Each row is a point on a tangle of strands that fork and nearly touch. The rows are in no order.
(in the rows, 128 means zero)
Points whose rows are less than 150 apart are linked; no others are. Some points are linked to none.
<206>: [ 67 147 125 121 138  55 116 144  84 138 126 149  59 122 132 149  84 156
  97 134 121 123 129 149 158 113 161 177 167 156  90 117 103 158]
<1791>: [108  89 103 143 115 122 123  95  69  80 138 167  86  96 144 133  85 136
  99 125 131 179 158 104 102 119 155 202 155 172 132  93 125 102]
<1459>: [161 110 129 158 159 100 179 161 132 151 126 158  61 116 117  84  87 144
 101 170 103 105 137 112 130 184 142 118  97 134 101 209 146 121]
<421>: [105  91  93 143 183 108 105 122 148 105 184 167  75 105 152  74 137 140
  65 133 127 161 116 105  93  99 170 158 138 118 164  89 167  96]
<1043>: [129 134 129 103 151 103 121 145 135 177 156 107 108 156 144  84 106  79
 127 182  95 144 105 141 111 166 161 107  79 135 102 122  90 167]
<926>: [131 162 129 150 132 125 166 132 157 147 142  87 131 105 161 116 107 130
 102 149 148 104 147 117  84 157 108 136  47  90 122 165 147 124]
<299>: [184 173 148 128 156 152  59 119 167 163 126 135 165 112 118 133 175 105
 128 130 112 130 165  96 113 181  77  89  92 116  94 150 127 153]
<661>: [133 152 116 115 121 134 105 129 164 125 149 109 131 101 140  98 143  99
 118 166 102 204 137  72  95 180 123 163  82  93 129 116  86 127]
<202>: [114 103  88 112 149 101 178 123  90 128 157 154  88 125 151  97  89 121
  88 136  74 140 119 131 126 150 174 141 123 126 121 159 186  97]
<764>: [152 140 158 190 114 115 131 142 147 126 142 111 137  73  86 182 153 179
 150 102  87  52 179 135 130  93  78 138 161 124  90 181 104 158]
<10>: [150  81  99 115 142 135 106  72  75 132  86 157 137 119 139 116 178 175
 109  81 154 126 136 139 118 132 120  97 169 186 137 122  96 202]
<762>: [171 109 140 155 136 141 154 130 126 112  72 135 136 127 138 191 186 185
 107 107 117 106 199 118 101 157  78 160 164 154 157 155 154 190]
<171>: [118 131 144 148 146 149 127 161 171 127  92  65 137 184 105 108 141 137
 144  84 121 111 163 105 165 141 102 148 104 131  68 179  87 158]
<347>: [ 73 127 159  98 167 136  64 152 117 115 105 113 157 135 146 112 125 105
 131  83 134 143 142 174 129  45 183  84 116 119 135  92 150  87]
<1614>: [125 170  99 146 115 113 145 124 164 144 161  76 104  88 172 117 126 117
 111 163 156 137 151  66  94 183 112 166  76  88 124 137 114 107]
<1285>: [121 121 143 159 116 152  96  99 136  86 114 110 156 103 127 117 119 170
  92 149 169 138 163  99 123 135 126 170 115 136 128 157 121 186]
<398>: [172 172 143  82 138 175  93 159 161 145 132 115 156 165 140 117 129 105
 113 114  95 146 112 166 141 131 145  90  76  86 140  86 140 120]
<751>: [101 114 138  78 157 112  77 162  99 134 135 168  66 103 130 116 149 122
 102 155 104 201 108 143 142 123 118 159 187 116 118  94 111 139]
<480>: [ 93 112 114 119 152  70 166  98  84 132 176 105  98 132 121 134  83  97
 165 171 136 128  79 166 121  89 152 118 198 134 118  97 161  64]
<953>: [138 183 115 122  88 129 128 105 153 185 179  74 138 118 125 104 117  94
 141 127 144 112 123 149 126 146 136  96  86  77 123  81 147  72]
<433>: [116 142 152 102 130 122  99 131 161 129 119 133  91 129 131 124 148 149
 124 128 168 119 101 130 130 150 130 157 108  97 119 113 129 187]
<1731>: [134  82 136  75 162 153 115 145 119  92 135 162 110 127 164  86 132 166
  92 131 113 190 100 121 114 101 161 172 157 128 185 129 123 145]
<80>: [201 130 120 146 140 168 120 112 118 113 112 124 199 128 132 131 143 144
 117 139 111 147 139  99 127 174  87 106 120 155 145 211 106 181]
<662>: [174  92  78 127 140 110 105 108  55 159 113 122  94 119 176 127 151 165
 122 103 145  92 120 143 109 149 120 110 152 197 149 143  52 197]
<1844>: [104 130 154 103 149 130  93 161 111 106 135 152 155  56 150  89 108 102
  84 105 100 170 131 108 102  67 167  70 149 106 174 123 125 103]
<1452>: [ 68 133 136  98 142 145  90 133 114 131  98 112 169 136 126 107 108 100
 114 111 112 145 127 162 135  89 176 113 128 125 134 140 134 146]
<1662>: [ 83 113 101 152 139 108 158 129 141 107 128 122 110 157 142 118  88 117
 120 146 128 163 107 119 123 139 122 161 145 153 136 122 114 117]
<1587>: [130 122 150 194 128 118 189 146 129 111 122  66 157  92 143 117 106 126
 105 166 131  96 165 122 137 143 130 144  64  99 114 226 107 130]
<1193>: [155 163 137 120 144 158 101 161 132 153 120 114 174 166 154  75  96  86
  90 126  92 197 135 162 138 126 160  82  62 103 164  94 118 102]
<70>: [112 114  82 127 124 141  91 105 118  93 143 114 128 131 161 113 126  78
 141 149 127 188 142 103  89 110 178 171 176 164 161  59  94  69]
<311>: [164  87 145 113 123 158 102 142 123  89 111 179  86 134 137 165 155 141
 119 149 130 216 122 128 140 133 128 163 157 162 151  86 150  94]
<14>: [ 65 135 116 135 121 138 140 107 117 150 131  65 188 178 110 120  75 114
 113  65 160 119 150 155 136  93 159 144 100  96 142 101 123  96]
<878>: [ 96 166  93  91 149 124  96 146 165 146 133 122 119 113 159 101 150  92
  91 119 115 176 124 104  94 138 151 151  94  85 152  84 100 147]
<1689>: [125 119 138  79 156 143 101 173 129  77  92 156 146 129 147 144 130 149
 111  96  91 174 102 129 133  71 199 139 174 124 198  87 122 122]
<1420>: [146 116 139  58 111 153 138 140  93  96 133 120 133 122 148 132  98 131
 120 146  88 150  96 151 138 136 213 129  98 105 138 155 160 156]
<1089>: [127  63 104 144 111 139 157  94  61 103 172 169 111  97 158 121 101 101
 125 113 106 189 154  94  66 138 121 191 147 142 139 105 124  86]
<1413>: [135  78 139 125 136 162 120  87 113  81  70 149 165 148 141 156 193 163
 120  79 142 114 175 118 122 118 116 138 156 161 146 127 125 198]
<835>: [171 151 144 133 128 109 114 167 136 162 105 146 108 135 100 119  92 110
 117 156  71 106 133 148 157 157 172  78  95 167  73 134 146 129]
<571>: [116 171  90 129 101 143 122 112 186 132 118 120 165 119 141 125 156 162
 120  98 194 150 136  89 144 115 130 170 142  89 164  90 122 104]
<929>: [178 149 156 110 120 171  63 141 168 140 125 131 140 114 106 124 172 102
 140 129 123 142 124 143 146 152 104  73  92  82 111 104 169 130]
<798>: [195 161 109 161 122 154 120 115 183 117 129 178 167 148 130 178 151 149
 142 156 117 120  98  96 100 147  62  97 116 159 166 116 175 111]
<1664>: [143 154 150 110 119 149  97 164 136 120  88 179 133  60  85 166 135 134
 112  88  96 165 138 119 172 127 145 116 152  74 151 127 143 145]
<559>: [ 90 122 142 139 141 151 119 147 187 132 129  72 169 142 103  64 130 130
 122 132 193 173 114 140 146 103 110 111 123  79 152 112 139 106]
<263>: [121 122 106 120 109 179 156 111 128 104 117 179 152 116 151 119 144 106
 175 105 147 136 110 118 119 112 102  85 157 112 179 121 193  49]
<354>: [127 136 128 193 136 115 110 124 157 107 125 113 156  94 144 134 113 183
  83 145 141 113 180  96  96 126  97 188 130 161 149 176  87 173]
<687>: [123 121  77 152  71 130 164  74 130 131 133 179  91  97 128 115 133 139
 136 147 172 133 117 107 114 144 119 148 178 135 142  99 172  54]
<136>: [112 144 150 125  81  97 132  94 131 136 163  95  94  68 154 161 154 108
 146 151 153  61 128 123 107 145  98 141  81  96  79 137 123 154]
<1083>: [121 131  75 115 175 104 120 134 160 113 176  90  83 127 138  72 119 127
  99 172 153 150  95 139 115 121 195 150 153 103 149  84 150  90]
<949>: [161 162 144 174 133 138 117 139 184 125 144  75 134 100  95 164 167 168
 163 102  95  59 190 108 139 118  56 128 119 119  58 196 126 119]
<1480>: [202 122 129 138 143 118 161 138 116 138 152 136 101 122 134  96 105 136
 113 166 113 102 102 110 124 170 147  91  60 121 118 199 124 155]
<665>: [106 102 167 105 141 139 117 123  79  81 120 137 125 120 106 131  73 134
 135 115 121 170 115 164 174  84 119 129 206 130 125 154 174  90]
<961>: [163 101 111 119 114 132 174 153 124 134 133 177  71 117 178 128 138 139
 105 141  74 119 138  94  94 188 113 174 105 138 129 144 130 144]
<1536>: [147 138 145 107 163 130  93 136 170 138 105 109 126 157 136  87 161 156
 118 140 156 100 116 133 124 154 134 104  86 122  90 142 111 206]
<1744>: [107 119 133 103 124 161  97  94 125 118 103 121 142 117 131 100 123 148
 129 106 205 107 149 142 108 109 176 133  64  98 127 105 210  98]
<412>: [147 120 163  89 178 100 125 156  96 132 154 149  79 137 124  96 113 151
 120 162 118 140  76 174 171 138 151 109 167 114 127 168 157 146]
<1737>: [114 128 146  67 200 106 145 185 154 141 138 119 112 131 126  84 112 121
 100 156 112 146  85 154 171 132 141 102 166  84 137 150 181 130]
<726>: [158 113 169 140 137  98 125 114 102 122 145 120 147 131 150 199 134 145
 141 155 124  84 153 137  67  96 108 149 143 190 120 112  63 206]
<1892>: [127 130 106 103 105 121 167 121 117 163 163  91 121 130 119 123 109  69
 136 155 129 125  96 167 112 160 160  94  85 100 112  87 165  89]
<189>: [141  76 113 136 116 137 160 148 101 136 123 200  81 103 150 107 152 133
  70  95  98 150 171  82  94 187  67 188 137 135 142 154 119 160]
<285>: [ 67 131 147  97 137 132 119 138 101 164 115  61 188 173  96  91 105 104
 102 100 115 149 143 173 145 120 168 124  87 116 120 119  99 151]
<991>: [115 147 106 121  93 128 108 120 163 138 135 113 121 137  67 163 142 155
 176  65 128  46 192 119 123  65  86 128 114 155  99 116 133 125]
<1019>: [ 89 113 151 150  98 117 134  93  73 108 134 115 122  90  94 160 101 119
 138  83 129  75 143 131 131  99 106 138 154 128  81 148 101 177]
<1240>: [102 119 185 104 154 164  53 146 129  89 119 142 175 109 135 106 161 140
 138  68 158 120 154 149 113  50 159  77 107 111 137  97 145 123]
<443>: [118 110  95 122 123 148 182  78 104  71 122 162 133 139 161 132  90 121
 177 118 135 115 116 130  79 121 144 135 139 141 160 129 182  73]
<134>: [132 173 101 123 106 168 122 111 166 132 129 126 187 157 157 145 126 145
  99  90 157 144 135 111 129 119 116 123  88  99 170  98 154  84]
<423>: [131 121 136 162 125 143 133 138 108 109  83 177 123 143  89 126 125 154
 111 123 117 186 126 117 171 155  79 138 191 165 129 158  90 155]
<1425>: [112 198  87 114 147 132 108 133 171 154 126 151 149 144 175 134 164 113
  94 100 124 135 135 114  94 123 114 116  78  98 166  62 117 117]
<532>: [114 120  76 132 116 148 140 116 134  97 146 158  98 100 142  91 141 102
 115 123 138 170 107 112 135 118 127 121 177  99 185 114 172  54]
<1681>: [ 99 116 108 128 109 140  97 116 135 112 106 143 140 134 137 166 121 105
 150 128 141 157 162 125 103 122 164 155 156 173 147  39 113 100]
<42>: [137 101 159  68 157  99  43 167  95 160 123 165 107 120 127  89 140 115
 114 160  90 186 124 138 156 108 121 116 179 166 146 130  97 148]
<54>: [167 130 121 148 119 108 202 153 139 110 151 165  53 115 174 151 133 159
 126 157 101  83 104  98  98 158  93 163  97 114 141 161 139 119]
<646>: [142 115 141 141 144 114 126  85 104 132 143 103 158 157 168 133 116 134
 123 133 129  55 115 149  96 104 139 100 128 187 115 161  71 216]
<1265>: [ 68 115 145 105 100 106 138  83 109 155 161  96  90 115 119 144 125  92
 184 143 162  85  88 155 115 128 111 124 126 100  87 111 133 145]
<1062>: [127 155 113 121 129 148 100 141 120 108 134 169 161  58 132 124 101 125
  92  92  81 180 125 111 137 100 161  98 127  65 177 132 148 117]
<828>: [181 127 172 123 138 111 120 137 154 122 147 138 135 166  94 196 188 172
 174 126 136  90  95 120 132 115  84 140 150 122 135 114 100 176]
<675>: [164 134 185 147 155 104 150 160 157 112 109 117 117 144 119 200 202 194
 161 107 142  83 150 109 147 135  75 174 152 122 107 154  84 171]
<911>: [147 184 137 150  88 119 123  96 161 195 179  57 170 159 116 126  95 137
 128 115 149  90 162 126 133 125 114 115  75 120 114  86 111  52]
<1423>: [ 94 134 160 172 109  83 148 124  77 131 125 133  83 112 106 165  79 131
 120 121 126  71 126 152 149 101 123 142 159 160  77 131  94 147]
<1597>: [ 87  90 125 143 137 123 144 134 121 131 123  86 182 155  64 111  81  79
 123 176 118 196 133 168 144 136 130 107 130 155 118 122 136  99]
<119>: [127 149 121 121 114 146 136  89 138 116 143 152 181 117  76 152 124 164
 140  59 142  89 121 107 139  91  71 114 133  79 126 168 161 135]
<173>: [125 118 131 134  67 151 128  59 147 137 154 150 124  86 117 117 145 152
 162 155 205 124 107 118 132 130 114 125 161 105 136 115 174  93]
<474>: [122 113 172 179 131 117 128 149 102 101 113 142  99 177  98 142 106 164
 118 151 153 180 115 143 161 130  92 168 179 191  91 136  86 143]
<596>: [147 139  95 118  90 163 163 156 157 105 114 126 131 178 150 152 124  92
 165 143  96 165 112 122 160 178 131 136 124 133 145 118 129  80]
<294>: [121 117 149 163 148  92 153  72  99 134 149 109 135 147 129 125 135 146
 144 120 140  35  94 147 110  90  85  91 117 158  93 183 109 197]
<402>: [115 153 119 105 117 123 150 159 137 146 173  34 148 155 129 100 133  78
 150 152 134 172  96 146 150 135 163 118 172 107 132  96 103  78]
<1483>: [125 143  98 110  94 144 106 128 153 120 113 126 147 174  74 151 114 173
 146  33 113  67 182 136 151  67 130 134  99 134 114 114 152  99]
<394>: [ 90 103  89 134 128 120 144 106 128 131 138 144 116 135 144 104 110 103
  90 138 122 145 139 124  65 129 106 144 117 147 140 121 114 155]
<530>: [110 125 113  89 122 155 100 134 134 114 147  70 146 130 170  88 120  75
 143 146 145 186 114 132 116  98 162 128 174 136 161  83 123  71]
<445>: [111 169 113 136 124 134 102 101 167 168 144 169 140 103 155 103 162 120
 142 102 158 115 114 120  94  67 138  79 150 109 157  59 172  50]
<103>: [ 90  84 158  72 168 113 118 158 103 106 130 139 122  97 155  69 114 121
  76 131 114 189 121 114 123  68 141  98 166 139 185 157 144 113]
<1610>: [117 128 122 137 157 127 137  71 123 143 150 116 153 153 122  81 159 118
 122 100 152  83 110 148 108 130  79  69 119 114 116 174 141 218]
<1075>: [103 101 154 147 168  64 158 124  85 129 179 106 124 145  91 145  73 120
 131 194 136 124  77 183 151 103 163 116 144 128 117 121 124 118]
<594>: [101  61 114  88 162 159 134 115  87 116 142 213 106 128 169  92 150  93
 129 119 110 147 117 131  70 117 111 104 147 123 163 129 164 117]
<859>: [151 150 145 109 113 140 162 145 121 104 106 123 130 131 148 178 145 106
 150 126 101 132 117 106 141 173  99 152 114  97 116 155  78 165]
<1072>: [145 107 154 178  75 137 181 134 140  92 132  61 148 104 161 167 138 102
 164 181 141 103 156 140 146 148  99 157  59 123 125 181 122  97]
<1045>: [150  81 117 142 111 126 171 113  66 121 160 190 106  97 126 142 141 140
 102 112 127 196 153  84  72 159  57 189 145 133 145 127 106 146]
<493>: [124 129  90  70 152 136 161 146 113 102 130 108 120 134 142  96 108 120
  91 132  91 162 115 147 142 155 205 140  89  90 146 132 170  92]
<1421>: [ 89  82 101 171 162  76 195 126  89 124 169 141  85 143 111  97  78 145
  91 154 111 153 106 128 133 138 133 177 166 139 129 157 132 105]
<511>: [141 148 139 150 153 159 125 101 137 110 134 153 193 108 103 105 131 153
 100  95 145 143 106 123 135 118  85 104 128  73 155 194 151 165]
<1268>: [ 68 138  88 162 121 122 123 128 155 120 110 157 150 100 133 136 169 151
 102  98 174 174 144  82 109 122 125 155 162  90 192  63 116 116]
<1680>: [107 130 119 130 109 127 170 127 154 174 153  76 150 221 132 133 127  93
 194 146 144 112  89 170 114 115 122 103 104 149 120  81 120  93]
<1320>: [207 158 146 125 133 124  92 138 130 156 124 139 136  79 149 154 155 103
 126 144  78  95 171 101 110 183 110  89 113 152  96 155  85 185]
<1251>: [147 169 138 129 126 116 112 125 169 169 146 155 122 146 103 179 157 124
 174 142 134  97  88 104 100 134  73 111 152 125 133  77 110 153]
<1571>: [149 101 159 109 108 133  92 119 108 143  93 166  90 117 119 175 179  81
 150 132 126 130 170 130 102 149  94 129 139 149 112  61 127 182]
<341>: [138 114 163 128 155 103 143 125 105 122 150 122 115 161  95 116 100 141
 137 161 131 104  66 181 146 110 149  95 146 133 103 151 127 173]
<1216>: [122 149 121 124 136  93 169 167 132 141 160  50 138 171 123 137 114  91
 167 140 115 139  73 154 180 128 194 132 121  89 124 104  85  92]
<158>: [186  90 126 131 115 154  84 100  99 117 116 141 159 153 142 117 110 117
 122 150 111 123 129 153 133 147 175  72 105 191 126 153 132 167]
<1018>: [102 179  86 105 144 114 116 127 132 166 142 127 131 135 153  72 166 119
 117  98 169 101 128 156 145  65 186  71 182 110 150  75 181  22]
<462>: [137 120  86 142 135 130 134 123 135 156 120 128 140 148 166  84 119 110
  99 138 106 103 152 114  80 158 107 123  88 174 137 172  87 179]
<96>: [153 128 157 154 125  95 163 155 119  94 112 162  57 147 129 164 127 190
 142 145 156 114  66 145 194 121 134 174 144 121 119 134 127 105]
<280>: [ 88 158  97 114  94 147 160 118 146 143 133 144 146 113  95 156 117 120
 166  54 133 101 108 123 166 108 100 109 168  62 139 136 158 101]
<1648>: [ 75 111 117 157  89 138 145 151 149 157  90  70 116 137  98 124 116 106
 128 109 131  66 188 165 143 129 107 135  94 149  63 127 142 123]
<1822>: [ 94 108 127 149  96 117 160 128 131 133 143  65 163 158  43 133  84 112
 142  91 140  98 176 155 163 106 147 127  87 129  90 116 139  88]
<611>: [196  97 176 129 108 148 112  87  84  90 148 133 152 144 132 170 121 122
 179 154 100 112 105 145 114 115 127  91 130 178 106 131 127 156]
<869>: [162  92 136 134 106 165  64 127 119  99  77 128 178 159 112 113 139 114
 115 119  89 154 159 150 171 118 161  88  96 191 124 150 136 159]
<989>: [114 104 106 143 139 108 103 134 139  99 121 170  74  90 129 107 100 177
  54 127 128 162 153 110 126 130 184 194 137 138 143 109 148 116]
<1709>: [ 70 148 103 122 101 159 132 125 140 155 120 115 154 203 117 148 120 115
 135  26 124  75 167 150 147  83 111 125  99 122 126  90 132  84]
<664>: [105 125 138 132 110 136 107  83  59 111 115 168 145  63  93 130  69 110
 127  73 120 116 156 140 121 101 133 103 163 123 110 155 127 173]
<1254>: [155 172 139 115 138 125 100 166 126 143  79 107 157 109 121 102 102 140
 109 110 102 128 145  86 158 159 170 130  87  99 103 198  79 188]
<920>: [163  97 169 134 114 131 153 104  45  88 128 167  84 133 138 165 113 147
 162 152 137 125  96 162 133 117 124 132 132 172  83 145 163 122]
<1796>: [131 107 145 126 129  98 159 107  63 108 146 157 106 112 171 163 114 151
 123 139 144 114 159 119  52 106 128 190 139 174 122 116  60 176]
<24>: [115 104 135 107 102 134 116 141 125 108 105 142  98 149 113 160 116 136
 146 157 130 180 104 150 191 133 121 144 198 151 117 108 173  94]
<491>: [103 166  93 178 107 117 126  80 152 169 138 151 128 111 123  97 116 119
 126 128 160  93 123 120  85  96 131  84 106 129 139  58 187  57]
<1241>: [155 192 154 127 166 146 108 146 161 143 111 103 181 136 129 133 105 156
 107 116 113 142 147  60 131 141 126 137  99  82 110 185  75 145]
<1414>: [171 178 120 151 107 122 117 158 160 153 113 145 120  95 132 145  99  90
 114 143  55 115 164 106 114 172 119 101  96 145  99 133 119 139]
<693>: [186 130 133  91  94 142 121 108 128 134 142 136 165  98 111 197 160 106
 177 137 112 165 135  98 112 139 119 117 171  92 171  72 138 118]
<565>: [110  98 164  99 132 187  74 101 136  91 116 119 161 135 131 115 175 136
 136  96 187 112 147 161 112  94 148 119  91  88 119 117 171 139]
<106>: [ 98 118  70 124 124 134 131 125 134 113 134 153 114  90 136 104 181 113
 107 120 135 195 121  76 127 143 115 161 188  72 179  85 118  85]
<252>: [103 138 110 162 116  87 201 137 146 164 139  99 106 183 127 148 116 134
 162 166 142  53  93 150 113  96 143 124 102 183 117  92 155  84]
<1853>: [172 121 136 109 111 151 140 112 108 104 128 179 157  71 119 179 135 104
 170 107 110 155 140 108  95 113 130  99 175  90 200  96 171  76]
<553>: [138  99 135 130  92 154 170  97  67  82  94 184  94 125 139 172 114 142
 173 122 133  91 126 134 109 126 117 151 141 163 127 121 175 103]
<925>: [113 124 132 176 123 146 137 159 130 126  63 119 119 146 113 112 127 129
 112 114 120 135 176 113 155 172  88 147 154 178  90 187  89 160]
<1050>: [135  87 123  76 133 125  53 142  68 159 102 181 127 135 123 110 174 109
 114 140  91 181 142 133 116 131 151 106 157 169 158 112  63 169]
<1445>: [152 146 156 122 103 114 143 119 107 152 138 169  80 128 123 177 160 118
 179 163 113  60  84 124  96 132  82 102 132 162  94  80 140 160]
<1690>: [141 141 111 119 140 147 160 150 125 149 111  99 159 157 118  83  99 103
  81 143  96 179 159 154 129 171 184 117  41 118 127 127 140 102]
<1259>: [102  91 144 108 135 143  98 109 124 108  97 178 130 116 152 155 186  89
 181 131 158 154 171 122  61 131 119 117 135 144 156  46 130 126]
<777>: [ 98 112 132 101  93 137 144  96 123 123  99 109 134 132 154 188 157 131
 184 108 164  64 167 126  95 138  96 164 134 142 114 107 133 148]
<1150>: [146 135 179 128 139 129 145 151 114 126 114  86 142 114 163 153 180 114
 146 133 107 114 139  89 142 170  73 141 102 106  89 215  51 182]
<22>: [173 136 194 158 183 124 156 167 139 114 110  92 151 124 154 203 195 166
 150 122 106  96 171  98 141 144  91 166 150 118  99 220  43 152]
<182>: [127 130 107 118 124 115 103 110  60 141 119 178 116  80 108  94 100 130
  96  92 114 119 132 129 165 138 151  91 152 117 147 189 130 166]
<1574>: [ 88 113 130 193 126 120  98 136 148 141  68 121 153 142  76 102 105 120
  96 124 125 150 171 128 174 138 140 121 121 171  98 149 125 132]
<44>: [161 111 153 109 108 183  87 165 135  84  78 103 179 163 103 145 150 132
 138  94 103 166 143 130 189 135 151 140 105 142 113 139 122 163]
<1402>: [148  86 100 109 112 177 148 145 129  88 115 173 114 168 147 146 143 118
 142 147  88 201 127 113 129 156 110 158 146 152 171 101 142 105]
<518>: [139 185 143 149  94  82 133  98 172 176 200  72 159 110 147 174 153 120
 162 143 153  62 127 109 134 101 112 131  87 132 112 118  91  72]
<259>: [134 104 150  89 109 130  79 137  88 137  86 129 119 117 116 133 174 114
 125 140 104 173 166 139 105 157 131 156 144 173 110  97  71 213]
<702>: [181 143 138  98 117 132 141 110 114 106 162 139 135 100 154 137  97 134
 112 144 101 114  91 119 115 151 160 122  68  85 130 165 137 177]
<37>: [ 83 109 143 104 124 129  81 116 123 128 123 164  88  80 114 131 136  92
 165 135 155 134 115 146 135 103 118  94 176 127 112  76 185  69]
<1520>: [123 128 117 152 168  95 200 157 146 139 140 143  76 133 100  95 102 125
 117 158 135 135  98 115 131 186 107 117 117  83  94 163 152 106]
<447>: [132 138 161 147 146 115 138 131 155 138 173 102 169 163  97 137 100 131
 146 135 145 115  74 137 133 102 103 110 107  90 125 152 108 152]
<234>: [150 174 143 165 155 118 118 132 178 122 121 124 177  79 133 175 109 174
  80 143 110 145 169  65 105 149 108 169 123 120 149 153 100 129]
<1541>: [142 116 149 169 156 120 127 136 177 122 105  73 114 169 118  86 169 170
 134 119 157  88 134 139 155 151 115 119 111 159  51 169  98 190]
<705>: [143  94 155 124 108 167 122 111 166 125 139 129 117 137 114 104 157 159
 163 168 204 126  82 143 128 119 107 120 124 106 132 120 186 116]
<486>: [146 133 121 163 108 141 158 138 139 107 103 133 119 157 123 151 125 152
 131 129 107  63 131 136 133 127 110 122 110 159 102 146 155 153]
<1714>: [ 76 170 118 122 100  87 148 118 137 175 148 134  68 115 115 150 126 116
 172 137 148  70  74 141 147 124 128 134 170 137  86  86 139 103]
<1576>: [148 148  70 100  64 161 175 117 138 127 131 136 161 180 168 148 166  94
 176 121 131 148 121 118 132 150 147 125 184 148 151 102 119  79]
<1337>: [ 75 139 138  88 145  89  98 143  76 126 111 156  81 102 110 124 115 165
  85 121 112 178 126 141 169 116 156 182 188 108 120 128 122 160]
<504>: [146 150 131  71  98 151 126 140 131 129 131 131 146 103 117 180 137 108
 153 114  95 143 111 118 142 141 138 135 147  67 138 105 106 155]
<1250>: [186 124 119 157 151  93  83 169 124 171  99 118  98 139 124 103  96 131
 114 155 107  94 137 140 165 170 167  72 110 200  97 170 108 148]
<746>: [123 153 129  99 199 152 127 190 171 117  97 141 139 180 124  83 120 157
  99 121 122 162  89 133 167 133 143 129 123  92 155 159 138 134]
<1604>: [ 71  90 111 173 117 125 101 138 113 123  88 123 159 130  80  81 107  94
  87 162 115 219 159 130 152 125 133 119 109 163 142 147 121 104]
<1478>: [ 75 149  85  97 169  94 107 141 149 146 121 104 114 123 140  99 133 123
 100 126 161 129 122 156 147  88 185 110 158  91 142  90 179  69]
<1369>: [ 82 162  88 126  98 139 183 125 165 173 132 110 152 148  97  99 127 124
 139  78 162 118 118 130 187 138 115 129 156  56 136 129 155  75]
<300>: [120 157 106  99 115 116 132 124 159 133 124 140  68 109 138 150 145 143
 144 132 148  88 102 133 136 138 152 163 135 113 116  77 156 119]
<473>: [132 116 150 150 115 104 139 155 127 101 111 133  70 152 103 177 109 159
 147 178 155 152 103 148 207 136 108 175 161 164  96 125 143  84]
<944>: [119 150 143 134 138 100 183 140 151 153 159  60 155 191 113 140 116  89
 170 128 136  96  94 152 149 119 133 122  75 112 117 112  65 107]
<467>: [140 134  92 122 154 113  89 147  83 167 116 142 129  96 103  65  79 140
 109 116 116 126 110  94 156 163 168 106 114 112 153 206  79 165]
<1814>: [151 149 141 144 117 103 135 126 145 130 154 131 116 117  74 200 157 175
 173  82  94  17 152 104 116  73  86 133 140 137 102 123 142 161]
<898>: [141 167  94 170 113  94 195 126 183 147 151 122  94 149 159 131 117 154
 142 176 129  65  88 108  84 115 125 126 101 155 139  95 145  90]
<791>: [ 98  84 141 117 144 164 151 134 156 104 128 113 135 145 113  74 136 124
 121 155 183 160  94 156 120 127 101 107 132  97 146 149 165 137]
<20>: [160 141  78 119 112 123 196 117 134 124 163 143  66 142 171 142 146 145
 146 159 113  75  67 102  85 135 137 141  95 143 158 111 175  88]
<6>: [134 160 159 116 110 106 112 108 160 162 191  91 136 104 151 181 184 118
 165 167 171  85 108 109 113 147  90 150  84 122 109 115  90 116]
<826>: [138 121 133 155 158 144  88  83 124 141 131 120 185 138 115  57 144 156
  97  91 165 128 113 142 133 119 111  67 140 128 146 188 113 194]
<322>: [ 91 109 138 106 157 103 146 129 111 111 140  93 128 117 115 127  62 112
 155 144 128 151  98 158 157  65 138 111 218 138 145 118 173  59]
<399>: [132 104  65 123 136 122  80 133  74 158  80 102 137 128 152  99 118 127
 110 116 106 104 150 127 127 153 143 114 120 205 168 172  61 182]
<278>: [ 80 142 127 178  96 131  78 145 162 151  89  92 141 134 103 126 115 101
  91  92 123 113 206 136 141 117 117 137  85 159  84  96 121 119]
<714>: [101 147  80 129 148 127 216 155 151 156 134 112 115 147  97  97 124 127
 136 151 159 131  78 142 168 175 127 121 133  77 127 154 171  66]
<1156>: [170 104 183 165  83 121 126 130 152  96 144  59 147 124 152 184 134 140
 164 163 131  83 150 130 153 112 136 167  72 156 112 163 111 129]
<1726>: [173 142 176 146 155 118 161 173 125  90 107 166  89 128 123 168 135 197
 126 114 145 128 103 108 166 134 106 178 153  99 112 158  85 155]
<1749>: [153 112 141 148 137  98  82 133 108 179 139 109  99 131 110  75 114  82
 130 186 125 121 128 153 125 185 140  80 103 186  99 160  77 172]
<240>: [ 98 133 104 174 144 118 120  86 122 138 128 173 142 123 139 106  88  88
 131 117 129 123 158 141  67  82 150  69  86 152 132  88 181  64]

A fork is a point with three links, a tip a point with one. Leave the first point through the second and follow the links. Name the first fork or tip that comes.
<1480>, <1459> => <1796>
<662>, <399> => <493>
<493>, <202> => <762>
<989>, <1791> => <944>
<1425>, <878> => <1156>
<1681>, <1259> => <1285>
<433>, <300> => <1892>
<1156>, <1072> => <532>

A fork is a point with three links. Follow the links from the first point to the second and name the forks in between, in order.
<1737>, <559> => <341> <24> <473> <675> <504> <263> <532>
<300>, <1075> => <925> <473> <24>
<791>, <675> => <532> <263> <504>
<961>, <1423> => <944>
<1749>, <702> => <493>
<989>, <96> => <944> <341> <24> <473>
<171>, <705> => <925> <473> <675> <504> <263> <532>
<445>, <665> => <944> <341>
<1150>, <6> => <675> <473> <925>
<22>, <1680> => <675> <473> <24> <341> <944>
